Points, in no order, along strands that fork, close into loops and pass close to each other.
(in the rows, 128 means zero)
Points whose rows are less than 93.4 apart are linked; no others are. Some points are linked to none.
J_856: [117  91 143 101 149 168 103 100 174 104  71 121  86 114  94  89 145  89
 147 146 130 188 174 125 116]
J_909: [121 123 147 133 138 107 135 109 108 100  80 110 105 143 140 121 145 114
 158 119  96 168 116 134  96]
J_347: [152 188 141 122 116  70 130 115 124 138 111 138 124 155 137 143 108 170
 117 115 102 105 105 175 144]
J_617: [126 133 100 148 131  99 107  79 131 130 119 130 137 144 163 152 114 141
 126 105 136 163 109 217  94]
J_783: [123 153 129  57 108 109  92  95 210 149 108 184 107 134 144 126 117 108
 127 124 132 168 161 174 146]
J_670: [127 104 118  95 121 176 111 107 199 106  74 158 116 129 121  78 164 123
 106 102 169 133 151 169 148]
J_39: [107  66 128  83 116 148 150 128 133  88 138 103 128 110 121  87 121  96
 167 110 123 127 145  55 136]
J_534: [114  84  78 139 134 130 110 117  85 101 128  80 148 112 154 112 151 127
 125  92 153 157 120 120  77]
J_576: [126 154  91  66 104  52  87 130 161 156 173 152 140 109 159 147 106  96
 121 115 132 156 166 125 120]
J_404: [128 127 138 202 165 103 175 111  78  89 141 116 135 147 130 145 105 136
 156 136  71 128  84 137  99]
J_690: [132 146 154 131 120  88 180 154  55  69 101 108 138 144 145  94 136 130
 156 128  71 122 115  83 138]
J_212: [135 125  66  90 109  88 123 111 113  92 117 109 167 135 183  82 165 141
 119  59 155 113 106 152 120]
J_320: [121 134 140  61 103 166 136 127 168 119  93 142 125 136 123  70 159 119
 132 115 158 125 171  85 163]
J_293: [110  99  78  61 109  77  95 123 109  95 162  97 166 114 141  76 135  95
 154 103 157 129 130  73 101]
J_66: [120 170 119 143 145  57  89 128 124 181 179 117 133 117 124 177  69 135
 124 141  92 131 107 185 117]
J_144: [127 155 147  57  98 150  98 141 167 141 102 175 141 153 122  95 155 136
 109 127 169 139 164  82 165]
J_920: [125 162 116  48 100  66 108 107 163 127 123 148 142 137 180  99 137 113
 149  90 126 150 145 148 131]
J_107: [108 103  86 121 142 122  82 172  85 120 162  83 136 106 120 123 156 118
  83 131 178 142 145  71 107]
J_28: [157 118 175 186 191 162 130  94 150 191 150 121 130 131  93 179 131 146
 116 153 112 108 131 182 103]
J_905: [127 114  90 129 121 125  89 109 163 167 143 143 130 116 137 161 129 121
 113 109 175 162 142 175  90]
J_578: [135 113 189 153 147 179 176 158 103  99 110 115 102 110 122 115 129 107
 161 177 102 110 150  35 141]
J_508: [109 159 140 156  91  90 176 146  87 142 175 140 159 138 153 150 103 131
 141 132  84  89  74 144 154]
J_908: [108 134 129 140 139  81 130 160  49  87 132  83 121 108 140 120 119 113
 130 141  95 152 122  72 104]
J_589: [107  96  94 116 102 121  72 183 120 155 185 140 150 107  99 143 156 105
  73 160 189 118 152  83 140]
J_663: [139 107 145 162 148 153 143 125 162 156 144 132 123 117  90 170 103 120
 132 144 125 111 124 134 113]
J_612: [118 116 126 128 109 119 195 102 213 103 133 147 126 143 179 102  86 116
 158  82  91 107 141 142 162]
J_2: [111 115 107  99 124 145  77 169 103 140 144 105 133 127  90 114 174 130
  73 148 193 134 155  44 128]
J_501: [110 139 118 133 128 109 120 181  57 103 135  84 133 103 120 119 135 125
 109 146 121 125 115  84 118]
J_259: [146 111 117  98 107 140 145 140 149 105 111 138 157 129 136  95 164 141
 115  79 156  99 137 118 142]
J_613: [140 133 144 181 124 110 203 153  44  66 113 114 138 139 147 103 154 144
 148 142  82  95  81 102 137]
J_973: [148 166 160 105 128 103  93 164 101 174 129 140 100 141  89 145 116 139
 128 173 125 135 159  85 143]
J_189: [120 128 153 175 156 114 185  80 124  81 137 137 118 145 146 147  75 107
 189 110  54 154 113 124 108]
J_595: [132 169 171 135 122  75 141 111 157 167 175 164 154 135 120 164  76 130
 149 146  64  95 114 192 151]
J_914: [104 118 158 166 159 168 167  84 199 141 147 133  74 145 131 145  74  99
 175 137  88 145 141 134 117]
J_15: [148 163 191 186 185 109 109 129  90 182 150  93 107 128  97 168 130 153
 132 188  70 111 130 138 124]
J_68: [112 138 136  96 110 127 121  94 231 167 124 168  89 125 145 137  91  98
 144 128 131 168 166 170 156]
J_469: [152 151 194 149 149 149 154 114 147 143 129 130  89 125 101 154 105 122
 176 168  92 121 138 105 140]
J_305: [141 118 117 190 152 102 183 117  76  76 122 107 142 150 147 129 130 158
 136 108  91 125  82 151 116]
J_491: [132 105 148 159 121 157 197 155 120  88 123 136 134 113 133 114 124 117
 148 141  85  95 127  87 160]
J_412: [130 177  62  77 107  48  84 125 166 159 165 147 148 123 178 144 111 123
 102  99 134 143 136 166 111]
J_815: [ 99 160 133  99 136  78 108 121  66  85  95  77 107 136 154 100 144 121
 138 125 101 191 124 108 101]
J_9: [140 140 134  79 122 118  84 109 180  91  58 169 114 143 125  85 160 148
 112 114 140 160 156 174 124]
J_158: [119 163 101 151 119  66 124 129 112 150 184 138 170 124 151 151  96 142
 107 120 104  90  79 204 136]
J_192: [132 199 117  90 117  84 133 127  82  85  88 114 141 169 170  90 148 180
 112  99 119 124  98 131 142]
J_401: [145 158 154 185 179 107 128 122  74 150 140  83 119 122 110 151 128 169
 122 159  82 105  94 153 123]
J_472: [132 160 131 111 128  73  76  92 186 206 153 158 122 131 122 176  91 128
 127 117 133 151 133 203 113]
J_771: [139 110 144 186 130 132 181 149  71 103 124 121 130 123 116 133 137 135
 132 153  97  93  82 114 125]
J_481: [149 109 145 155 142 186 157 116 181 159 123 132 114 123 100 152 125 127
 114 139 148 100 138 141 135]
J_904: [117 147 177 135 113 155 167 160 127 145 149 154 115 124 112 142 100 105
 164 181  84  97 134  88 176]
J_930: [143 115 178 163 171 133 105 124 126 191 149 110  91 114  71 182 126 124
 139 184 115 138 140 101 115]
J_739: [143 142 129 108 113 118 127 126 169 152 117 159 127 125 117 148 127 147
 115 116 151 115 133 145 136]
J_359: [107  88 139 144  92 177 172 176 123 132 154 143 150  94 116 119 147 101
 117 137 140  84 126  84 169]
J_342: [125 145 161  77 106 142  78 145 122 170 121 154 109 157  87 124 145 117
 105 171 167 158 177  40 145]
J_915: [116 146 116 126 124 133 117 194  52 120 133  98 135 110 105 113 156 143
  91 166 146  99 114  81 133]
J_86: [138 131 107 116 102 130 126 167 121 103 116 141 163 136 133  95 178 162
  80  96 170  78 130 117 137]
J_933: [122 141  95 126 148 128  84 157  79 133 132  82 122 113 110 147 149 135
  86 130 170 143 118  99 101]
J_310: [149 157 159 125 114 120 145  97 155 124  79 146 107 155 136 137 136 130
 145 121 115 143 125 174 132]
J_923: [121 160 102 117 129  50 118  97 120 118 132 117 125 138 182 133  97 127
 144  99  97 170 107 160 100]
J_341: [127 148 183 148 171 156 140  67 193 158 132 129  65 146 111 157  82 102
 187 162  77 154 141 168 123]
J_288: [112  58 122 136 151 180 118  91 182 106  87 122  94 107 111 103 133  98
 154 132 130 184 173 147 105]
J_440: [117 123  86 176 168 134  85  89  60 126 129  70 126 110 137 174 103 147
 124 131 132 183  95 167  74]
J_520: [106 128 132 104 130 146  80 150  88 140 110 106 107 136  98 110 185 130
 100 152 180 163 148  65 107]
J_116: [122 111 171 186 184 136 140 108 117 145 176 129 117 122  94 174  88 117
 161 161  72 121 119 131  99]
J_955: [114  80 142 133 140 163 137 136 113 107 118 103 111 110 112 127 141  93
 156 124 117 161 143  62 100]
J_493: [121 147 126  72 112 128  45 125 163 170 116 171 103 148 106 136 158 144
  91 151 182 166 147 145 132]
J_966: [ 97 118 128 157 118 107 111 170 100 162 184 132 134 101 116 164 111 106
 128 160 124 129 117 114 119]
J_261: [108  86  99 177 122 156 158 117 148 120 180 154 182 100 143 149  86 120
 135 105 126 106 125 156 113]
J_874: [119 100 110 104 106 181 120 121 221 169 128 157 116 122 112 128 140 108
 100 110 187 127 166 144 157]
J_442: [134 125 106 156 129 117 132 112 122 136 123 118 131 142 138 149 125 146
 120 100 142 136 104 173  96]
J_426: [131 135  92 158 166 107  68 118 106 187 161  91 132 107 109 177  99 153
  98 126 145 136 112 172 101]
J_788: [140 131 143 131 130 161 146 112 122 104  60 139 112 144 127 111 184 140
 120 118 148 125 111 147 118]
J_683: [132 123  78 125 119 129 102 124 142 125 117 129 141 137 155 115 165 152
  88  85 187 124 111 172 107]
J_446: [115 175 139  73 117 107  83 123 137 122  76 152 112 153 135  90 155 149
 118 133 138 166 140 148 123]
J_903: [121  72 130 157 141 150 101 160 103 149 162 113 107  95  72 159 138 105
 105 164 154 146 147  58 102]
J_715: [108 118 103 123  97 130 113 202  79 126 162 128 160 102 122 116 166 122
  87 139 166  93 123  92 146]
J_203: [156 163 173 142 130 119 156 112 152 139 116 139 107 148 110 154 103 139
 157 136  89 120 124 150 142]
J_512: [120 179 132 106 161 120  74 125  72 140  84  85  85 133 113 135 146 156
 114 158 129 166 112 122 111]
J_830: [118 145  82 152 139  52 130 115  84  93 149 103 158 130 193 133  81 137
 132  98  88 155  94 152 108]
J_377: [136 128 171 143 143 149 157 100 136 102  95 114  88 138 135 137 120 101
 173 139  87 159 124 112 117]
J_496: [118  91  78  52 106 119 113 118 142 107 138 114 171 120 143  82 142  93
 154  87 180 120 140 102 109]
J_220: [147 158  84 169 143  88 127 112 116 148 168 129 174 134 144 155 103 176
  86 118 128  89  81 228 131]
J_473: [127 114 135 165 143 139 157  71 167 125 143 150 135 141 151 165  77 121
 160 100 100 146 120 174  97]
J_476: [118 140 175  80 124 161 120 126 143 130  81 133  87 140 113 102 148  98
 159 163 127 177 179  86 139]
J_317: [141 106 127 168 148 145 138 150  77 111 108  90 111 122 101 127 158 138
 111 147 138 112 109  82  91]
J_361: [132 126 167 184 181 147 174  75 129 111 159 132 111 147 115 165  78 118
 171 137  64 127 111 140 101]
J_653: [125  92 159 134 128 153 148 159 103 108 122 115 123 102 101 115 139 105
 140 150 117 136 153  38 130]
J_826: [111 166 131 105 136 135  77 138  90 130  73 112  95 146 115 115 172 152
 102 162 154 155 119 102 104]
J_824: [135  73 106 172 148 166 147  70 132  70  85 121 129 132 149 110 138 132
 164 101 116 174 123 192  96]
J_635: [116 100 128 161 133 156 146 127 182 163 188 154 149 106 100 166  72 109
 124 143 119 102 133 158 134]
J_887: [140 169 107 162 141 115 128 162  19 108 128  76 148 106 122 138 136 157
  95 148 108 100  67 132 147]
J_323: [145 148  58 137 113  61 134 121 118 107 155 123 176 127 189 127 110 146
 105  87 127 108  99 187 133]
J_353: [114 148 100 158 102 112 154 164  54 137 168 106 165 119 147 140 132 139
  96 124 131  71  63 146 155]
J_706: [121  75 130  85 109 142 187 134 131  64 130 108 141 119 135  59 118 107
 166 100 122  95 133  67 158]
J_962: [133  76 116 112 108 142 202 122 141  58 127 118 145 128 150  74 121 122
 155  80 107  89 115 106 168]
J_146: [143 110 136  89 102 145 200 107 159  74  95 111 142 139 159  65 141 134
 152  77 124  99 134 115 170]
J_93: [119 111 123 135 126 117 141  96 159 113 139 135 133 118 162 143  88 107
 155  89 101 161 127 141 117]
J_716: [132 113  83 162 146 119  82 127 143 186 177 115 149 115 108 173 108 149
  93 129 177 115 120 175  99]
J_900: [144 122 147 176 159 116 142  89 138 159 160 131 143 144 115 174  93 146
 137 134  91 114 106 197 102]
J_934: [110  76 135  90 111 143  92 139 155 150 172 136 121 100  91 135 123  73
 110 149 162 164 182  48 144]
J_723: [127 132 107 135 135 108  86  91 156 117  88 148 112 134 142 120 130 130
 126 108 143 172 132 208  96]
J_643: [109 106  70 131 156 145  87 133  58 103 123  55 143 105 142 113 167 127
 105 100 166 163 111 105  86]
J_370: [103  91 114 189 123 162 189 126 111 115 177 156 175 118 151 142 102 119
 137 108 100  86  89 145 135]
J_780: [118  53 115 163 149 190 109 138 109 144 140 101 118 102  83 151 150 112
 116 145 174 157 147  80  79]
J_445: [ 98 173 129  86 138  99  83 143  65 107 110  72 114 128 129 112 141 126
 124 142 124 177 130  69 109]
J_751: [117 128 104 123 133 105  72  77 178 185 142 155 123 118 128 167 104 116
 137 126 150 179 138 216  86]
J_812: [112  74 123 150 145 188 114  83 181 131 113 141 104 107 119 139 108  97
 153 130 137 187 165 162  97]
J_193: [161 190 172  97 111 114 148 160 110 123  85 151 125 159 121 113 119 139
 143 139 103 118 151  85 153]
J_6: [115 131 127 165 142  80 116 123 129 167 179 136 144 128 122 169  71 130
 134 142  86 127 108 170 110]
J_802: [131 120  86 141 101  71 163 131  99  88 154 143 182 122 187  96 127 135
 124  89 108 102  89 162 142]
J_454: [134 160 202 144 162 127 140  89 158 158 142 128  78 138 104 173  86 114
 189 163  64 157 142 127 124]
J_709: [120 174 172 164 126  91 183 131  73 144 179 135 152 150 137 155 109 147
 163 153  57  75  77 163 155]
J_65: [109  79 126  94 116 131 107 156 123 121 161 121 142 100  99 111 147  97
 124 125 159 149 165  53 124]
J_337: [160 194 153 110 115 104 147 161  79 105  74 130 119 179 142  93 137 160
 134 131 110 105 122 102 141]
J_238: [116  86 150 165 172 201 139  96 173 158 137 118  76 114  94 167 103  89
 160 169 121 162 153  93 107]
J_809: [116 127 102  92 114 113  66 126 156 159 141 147 119 125 128 144 146 111
 101 125 178 169 145 131 114]
J_957: [158 211 141  95 117  81 102 122 141 157  92 151 114 187 140 134 125 196
 129 115 111 117 114 178 154]
J_597: [162 162 122 127  86 117 157 155 147 120 105 179 171 149 137 115 148 179
  84  99 153  53  99 171 174]
J_681: [131 125 123  53  98 115 133 103 173 108 116 142 141 131 163  83 134 106
 153  85 130 134 149 130 152]
J_922: [134 132 147  72  99 186  82 133 178 161 107 176 117 151 101 111 164 134
  81 147 191 140 170  84 163]
J_269: [135 130 116 111 108 109 138 114 187 136 128 151 149 123 152 143 107 112
 131  86 126 135 138 155 134]
J_267: [115  99 109 179 164 149 107 111  69 129 114  68  98 124 116 162 121 136
 134 145 132 169 109 131  66]
J_628: [143 145 168 136 129 110 144 112 188 169 174 158 146 130 101 170  72 131
 129 137  88 102 136 190 147]
J_376: [107 144  85 164 143  73 125 137  56 104 166  97 156 113 163 143  83 121
 128 125  86 143  82 149 115]
J_588: [123  54  82  97 114 147 120  84 115  74 100 109 151 124 151  73 155 122
 161  82 162 143 114 150  98]
J_196: [109  42  99 147 128 174 135 149 129 101 169 121 155  84 116 113 112  99
 149 106 138 119 145  77 125]
J_316: [ 95 111  77  77 118  67  76 151  90 110 176  84 157 103 146  91 129  93
 136 126 139 143 145  67 107]
J_208: [131 161 123  62 115 101  73 103 203 122  85 188 118 135 135 105 139 134
 107 124 148 160 154 188 133]
J_188: [ 98  81 141 162 157 189 131  89 160 140 134 130  95 113 115 162  93  96
 165 132 109 178 145 123  86]
J_217: [134  83 119 151 120 198 165 137 196 144 129 133 122 115 108 125 132 118
 105 114 159  88 150 113 145]
J_461: [127  82 152 154 156 195 134 124 165 154 136 116  86 106  88 154 122  94
 131 165 149 145 156  70 125]
J_112: [116 118 149 102  90 170 175 180 139 112 131 140 134 115 130  80 129 103
 145 146 101  92 162  61 191]
J_878: [153 127 173 160 172 172 131  79 179 179 118 131 105 147 104 163 131 140
 138 140 118 117 122 204 116]
J_593: [118 135 125  98  98 109  85 185 113 163 161 139 136 116  96 141 138 114
  87 161 159 129 161  74 149]
J_223: [104 116 151 106 123 141 132 103 185 133 121 131  81 120 145 127  98  85
 168 124  96 181 164 113 130]
J_169: [132  63 103 147 133 189 142  87 159  90  90 127 125 123 140 103 142 122
 152  93 146 150 136 176 115]
J_745: [147 215 128 102 129 105 129 148  49  87  69  96 131 171 157  91 150 186
 108 130 117 119  96  92 140]
J_13: [168 153 154 127 110 198 180 125 165 119  58 151 109 163 134 103 163 164
 122 127 151  76 134 139 172]
J_176: [107 184 101  65 110  38  81 151 124 139 168 126 145 114 161 126 105 103
 124 130 116 156 156 106 130]
J_885: [100 148 129 161 112  84 150 131  90 159 203 141 165 129 157 162  92 132
 135 132  82  93  71 182 131]
J_676: [122 123 131 104 128 140 118 123 101  92  72 109 130 145 131  80 193 143
 124 110 152 135 121 110 110]
J_168: [126 129 152 136 147 108 114 121 113 147 122 112  94 126 104 165 121 121
 150 145 110 160 126 114 101]
J_38: [126  70  86  64 105 132 148 103 159  89 149 117 154 109 157  84 120  98
 165  77 155 119 132 107 127]
J_294: [125 124 117  93 105 134 123 117 232 179 140 168 116 121 138 146 107 108
 117 112 160 136 170 145 169]
J_135: [125 124 127 136 137 138 130 152  84  98  94  93 123 135 122 107 179 146
 107 123 155 125 120  85 103]
J_25: [152 142 152  95 108 159 185 130 140  86  79 126 134 147 141  70 166 136
 138 100 122 104 142  95 165]
J_3: [134 169 189 156 132  94 171 112 116 139 183 156 137 147 132 163  78 132
 165 154  38  94  99 180 153]
J_507: [146 159 161 114 113 151 144 199  79 121  93 148 139 154 110  82 160 143
 116 163 142  81 138  58 151]
J_503: [126  89  99 190 152 127 165  97  66  85 107  90 133 149 153 124 145 149
 152 101 113 160  94 141  86]
J_50: [132 157 102  86 112  56 116 110 132 116 122 133 142 132 184 116 127 125
 135  88 113 155 126 147 116]
J_54: [135 141  79 166 175 121  71 104  76 155 154  68 136 103 120 182  96 147
 110 122 127 161  97 167  91]
J_842: [109  77 114 179 155 162 107  99  93 113 114 101 111 120 133 148 131 120
 153 126 128 187 131 133  55]
J_268: [157 157 155  93 111 154 158 161 107  98  73 136 150 152 121  71 167 144
 130 126 139  91 145  59 161]
J_910: [149 167 157 126 123 149 130 202  58 152 109 151 136 148 110 106 157 164
 116 175 127  54 108  92 173]
J_610: [134 149 119  78 109 118  66 113 195 196 130 184 106 139 114 163 137 136
 104 136 174 142 141 175 142]
J_994: [139 174 128 135 118 138 126 201  37 141 122 111 137 124 109 122 157 170
 100 176 130  66  94  94 158]
J_759: [129 132 142 135 121 114 120 124 193 185 185 170 150 106 100 175  74 122
 122 142 128 111 141 175 145]
J_495: [113 103 127  90 108 135 159 102 209 126 122 135 108 128 168  95 118 100
 161  81 118 126 153 136 155]
J_273: [112  73 105 174 129 149 118 143 128 139 168 128 149  95 111 159 117 121
 120 125 150 128 133 120  90]
J_743: [104  60 126 157 154 173 115 117  93 107 125  97 112 109 125 136 143 101
 161 122 129 177 135  80  70]
J_948: [139 103 101 154 124 136 118 139 156 170 165 150 159 112  99 158 121 139
  91 117 174  91 118 177 121]
J_464: [131 144 149 146 142  81 153 139  56  80 112  88 113 138 150 128 118 127
 154 134  72 148 114  90 105]
J_770: [130 102 116 113  87 169 113 180 169 151 155 171 160 105  92 132 156 120
  70 136 199  88 157  96 180]
J_340: [126  54 106 168 136 189 132 138 130 118 135 117 140 100 104 139 132 118
 126 119 157 131 145  89  97]
J_834: [106  83 110 131  92 154 138 182 116 138 171 147 175  94 125 124 166  99
 105 119 159  83 129  99 150]
J_541: [159 136 162 132 132 186 154 108 157 115  52 151  92 141 119 113 166 140
 130 149 143 115 133 157 142]
J_489: [109 135 126 175 140  88 141 130  66 116 158 110 142 125 136 145  93 135
 143 137  77 122  81 143 117]
J_523: [111 103 117 175 137 128 115 159  96 148 174 109 133 105  92 163 111 128
 113 155 137 116 109 130 102]
J_971: [118 120 139  90 138 124  82 105 153 100  71 140 100 128 104  84 150 103
 133 134 129 195 173 125 113]
J_832: [157 163 121  97  87 132 128 164 143 123 103 166 155 157 139 100 159 193
  80 100 170  68 111 135 158]
J_619: [122  80 119 121 117 169 166  89 180 106 108 124 111 126 159 101 120 105
 162  85 121 142 137 140 132]
J_602: [132  70  95  76 114 173 123  99 189 110  99 141 130 112 139  70 152 105
 130  83 174 131 150 161 143]
J_846: [104 143  73  99 142  77  73 151  84 117 175  82 154  93 141 127 110  97
 108 132 124 167 132  88 114]
J_113: [143 141 157  91 108 161  96 180 115 169 114 165 126 153  74 122 138 123
 100 183 160 120 177  39 169]
J_530: [114  48  95  96 120 161 140 129 134  95 153 114 149  98 133  93 122  93
 153  98 150 121 136  74 118]
J_813: [141  94 174 193 189 157 112 128 100 170 155 100 104 109  68 175 132 131
 143 197 125 124 128  91 100]
J_792: [114 140  90 135 163 144  84 136  50 116 112  57 119 104 119 150 144 132
  91 126 157 163  98 112  85]
J_111: [134 175 111 109 125 103 106 147 105 128 116 115 126 144 136 132 141 164
  92 117 143 115 106 139 133]
J_582: [125 151 145  86 108 106  93 147 136 169 134 147 106 137 101 151 129 126
 114 154 151 152 166  86 140]
J_807: [148 123 118 126  99 151 176 132 181 111 113 155 153 125 143 116 137 137
 103  84 144  80 129 151 163]
J_333: [129 111 117 112 149 103  78  96 147 101  74 135 104 131 131 100 138 113
 137 117 124 196 154 169  93]
J_726: [115 152 124 130 145  86 106 102  76  92  86  86  93 145 160 117 128 125
 142 125  96 193 102 155  88]
J_757: [ 90 192 130  67 128  94  57 136  83 129 101  99 113 140 128  96 150 120
 119 156 144 195 150  70 127]
J_465: [ 86 159  95 113 124  67  86 176  61 134 190  95 142  86 138 153  96 101
 122 157 112 151 113 102 129]
J_679: [133 108 101  92  92 131  75 164 167 157 167 167 154 127 103 136 154 108
  71 141 204 110 172  89 153]
J_257: [139 114 201 189 180 180 177 133 110 101 118 112  87 118 110 129 115 115
 172 182  98 103 125  64 130]
J_799: [112 143  84  79 124  95  73 148 140 144 150 126 141 129 150 123 148 130
  94 111 174 140 141 120 110]
J_194: [134  96  92 160 114 116 145 131 143 112 165 143 181 114 151 132 105 126
 126  91 133 108 117 157 109]
J_586: [161 157 170 134 143 166 133  83 188 158  93 147  86 146 105 149 137 141
 143 150 119 116 132 198 146]
J_441: [141 180 154  83 122 134  71 135 144 139  55 163  95 175 110 108 152 167
 118 152 135 146 138 160 130]
J_153: [138 124  87 170 123  95 149 100 154 137 167 155 180 136 160 151  87 146
 122  91 128 112 110 204 106]
J_334: [127 138 160  93 103 144 166 154 163 115 121 145 123 139 130  94 110 113
 145 140 109 113 175  75 176]
J_798: [123  93 150 145 113 196 190 174 138 110 129 131 128  98 121 100 141 110
 135 144 123  70 140  71 173]
J_979: [146 172 134 182 174 121 126 138  25 135 137  77 135 101 110 154 136 164
 113 172  84  98  71 149 145]
J_953: [103  89 123 140 126 120 112 169  99 132 168 126 131  99 101 140 125  93
 124 153 134 145 148  71 111]
J_328: [132 121 108 142 136 141 109 120 133 145  99 135 118 134 122 137 157 150
 102 102 172 130 108 175  96]
J_793: [122 119 132  76 102 183 118 124 213 167 106 172 101 142 122 117 150 123
  94 131 187 121 177 127 177]
J_322: [131 150 108 168 104 113 160 145  86 153 169 134 178 131 139 147 139 168
  95 122 131  46  58 197 157]
J_992: [120  82 122 111 107 176 145 149 182 136 138 132 127 106 115 119 138 101
 112 114 157 120 167  86 157]
J_674: [145 132 139 163 159 121 151  53 149 144 147 141 138 161 139 169  86 144
 153 105 103 141  98 232  95]
J_638: [107 139 173 162 151 141 194  95 180 116 160 141  69 148 135 135  67 103
 177 138  58 121 149 110 132]
J_642: [141 130  88 105 110  61 153 121 104  81 129 119 171 142 180  85 141 137
 127  68 127 115 100 131 132]
J_252: [127  97 132 105 108 158 114 148 179 162 164 146 115 113  92 148 114  85
  94 145 164 135 180  78 165]
J_510: [120 120 159 134 148 120 184  86 118  62 117 114 100 142 163 119 101  99
 199  97  52 158 121  99 135]
J_258: [137 160 155 115 130 136 126  86 200 139  85 155  76 149 125 134 114 119
 151 137 107 157 144 197 145]
J_773: [159  98 189 205 168 186 182 133  98 105 115 109 111 107 104 137 140 126
 149 179 120  76 102  87 121]
J_243: [123 118 155 153 110 143 217 155  74  67 129 132 147 125 148 101 147 120
 165 133  68  86  90  82 169]
J_130: [160 192 158  79 108 125 110 133 145 147  62 166 105 183 138 116 146 174
 128 128 127 122 122 161 142]
J_438: [134 135 185 162 148 148 192 101 135  80 115 115  82 142 138 122 110 107
 189 138  65 135 120  88 134]
J_450: [130  71  81  79 116 149 108  89 156  91  87 135 151 114 137  62 158 115
 133  89 180 144 145 165 107]
J_292: [131  62  88 148 131 156 142 101 100  81 116 102 152 130 161 101 160 138
 142  74 157 143 113 155  94]
J_34: [150 126 131 144  96 162 205 117 215 125 108 150 127 153 154 109 126 151
 112  97 136  66 134 172 177]
J_838: [134  95 106 145 108 157 132 168 162 157 160 160 156 102  84 153 141 120
  83 133 177  85 136 131 150]
J_40: [102 127 157 145 107 127 141 163 114 159 168 152 133 101 103 159 104 102
 149 161 101 112 118  99 146]
J_555: [151 147 195 174 185 131 105 123 121 202 151 117 103 123  87 173 138 153
 138 184 101 123 150 127 121]
J_519: [134 138  54 106 124 114  95 129 119 100 127 110 165 138 179 103 165 159
  77  75 178 109 100 161 120]
J_747: [137 152 167 120 108 131 162 154 168 136 131 150 111 134 121 133  88 116
 159 149  85 116 163  96 165]
J_21: [130 186 110 108 144 104  91 131  65 125 101  87 116 130 128 149 126 161
  96 131 133 147  94 140 117]
J_741: [135 174  92 101 114  62  78 138 149 172 168 144 137 120 144 150 106 141
  88 121 151 125 123 168 129]
J_835: [137 108 151 180 166 144 118 156  76 146 130  93 101 107  90 153 143 135
 129 182 135 108 118  93 100]
J_300: [166 149 153 141 113 167 213 102 193 116  79 143 107 166 147 106 138 154
 130 109 124  81 129 165 173]
J_521: [137 182 146 119 131  57  84 120 154 201 159 136 116 135 118 175  97 158
 118 137 106 131 131 177 136]
J_886: [151 151  87 139 113  60 153 105 147 118 139 153 172 151 183 136 105 152
 114  73 123 115  93 202 126]
J_487: [144 170 179  87 122 146 137 136 133 138  73 144  94 156 113 118 136 123
 154 150 119 153 165  84 147]
J_938: [142 148 115 104 101  93  92 131 181 177 144 169 135 125 121 161 114 136
 102 118 159 117 138 158 137]
J_483: [153 110 169 199 139 173 188 147  78 114 125 127 145 111 115 135 153 137
 133 167 117  52  87 114 138]
J_985: [148 152 122 158  93 109 166 156 114 127 134 162 172 132 136 126 142 164
  94 111 134  50  84 189 171]
J_535: [154 159 152 106 117 129  96 180 106 185 122 166 119 153  84 130 128 147
 110 176 141 100 152  91 174]
J_367: [128 170  91 150 111 102 141 170  34  96 142 102 162 116 151 127 141 158
  88 128 128  84  61 146 161]
J_10: [110 169  92  76 117  65  81 165 107 122 149 113 156 125 147 110 134 133
 100 127 138 127 141  93 135]
J_585: [149 120 134  99 138 162 117  98 185  87  44 153 105 134 110  75 168 143
 114 121 151 141 158 158 128]
J_532: [109 130 161  60 111 163 145 118 156 117  81 121 103 138 125  62 155 104
 161 134 127 153 183  76 158]
J_657: [143 180 117 126 116  81 138 146  92 109 111 128 129 153 147 119 128 177
 100 113 112  99  98 149 144]
J_201: [132  84 110 192 152 146 157  69  94  75 101 110 123 147 154 129 139 145
 169 108 112 176  97 178  81]

How many points has the smallest loop of links through each point below? Write none if it is on no loop.
J_2: 24
J_135: 25
J_745: 23
J_920: 15
J_904: 25
J_973: 5
J_834: 12
J_674: 16

A fork is a point with three links, a tip a point with one. Leave the first point through the second and follow the links. Name the first fork or tip that comes.
J_793; J_922: J_657
J_948; J_716: J_613
J_445; J_815: J_116
J_653; J_955: J_582
J_657; J_192: J_9

A piece is all that can be reached along the links. How many separate loops has the piece of each point below (a circle has one, a figure eight two, a Y none), and how many tips (points with one link)?
J_930: loops 1, tips 0
J_193: loops 2, tips 0
J_653: loops 4, tips 2
J_739: loops 2, tips 0
J_169: loops 1, tips 1
J_757: loops 0, tips 2
J_323: loops 0, tips 2

Name the points in between on the shortest way along the links from the first point to the second, in order.
J_780; J_994: J_340, J_196, J_530, J_39, J_706, J_962, J_146, J_25, J_268, J_507, J_910
J_914; J_878: J_341, J_454, J_469, J_203, J_310, J_258, J_586
J_212; J_188: J_519, J_683, J_328, J_442, J_617, J_723, J_333, J_971, J_856, J_288, J_812
J_838; J_908: J_948, J_716, J_426, J_54, J_440, J_267, J_842, J_743, J_955, J_653, J_578, J_257, J_773, J_483, J_771, J_613, J_690, J_464
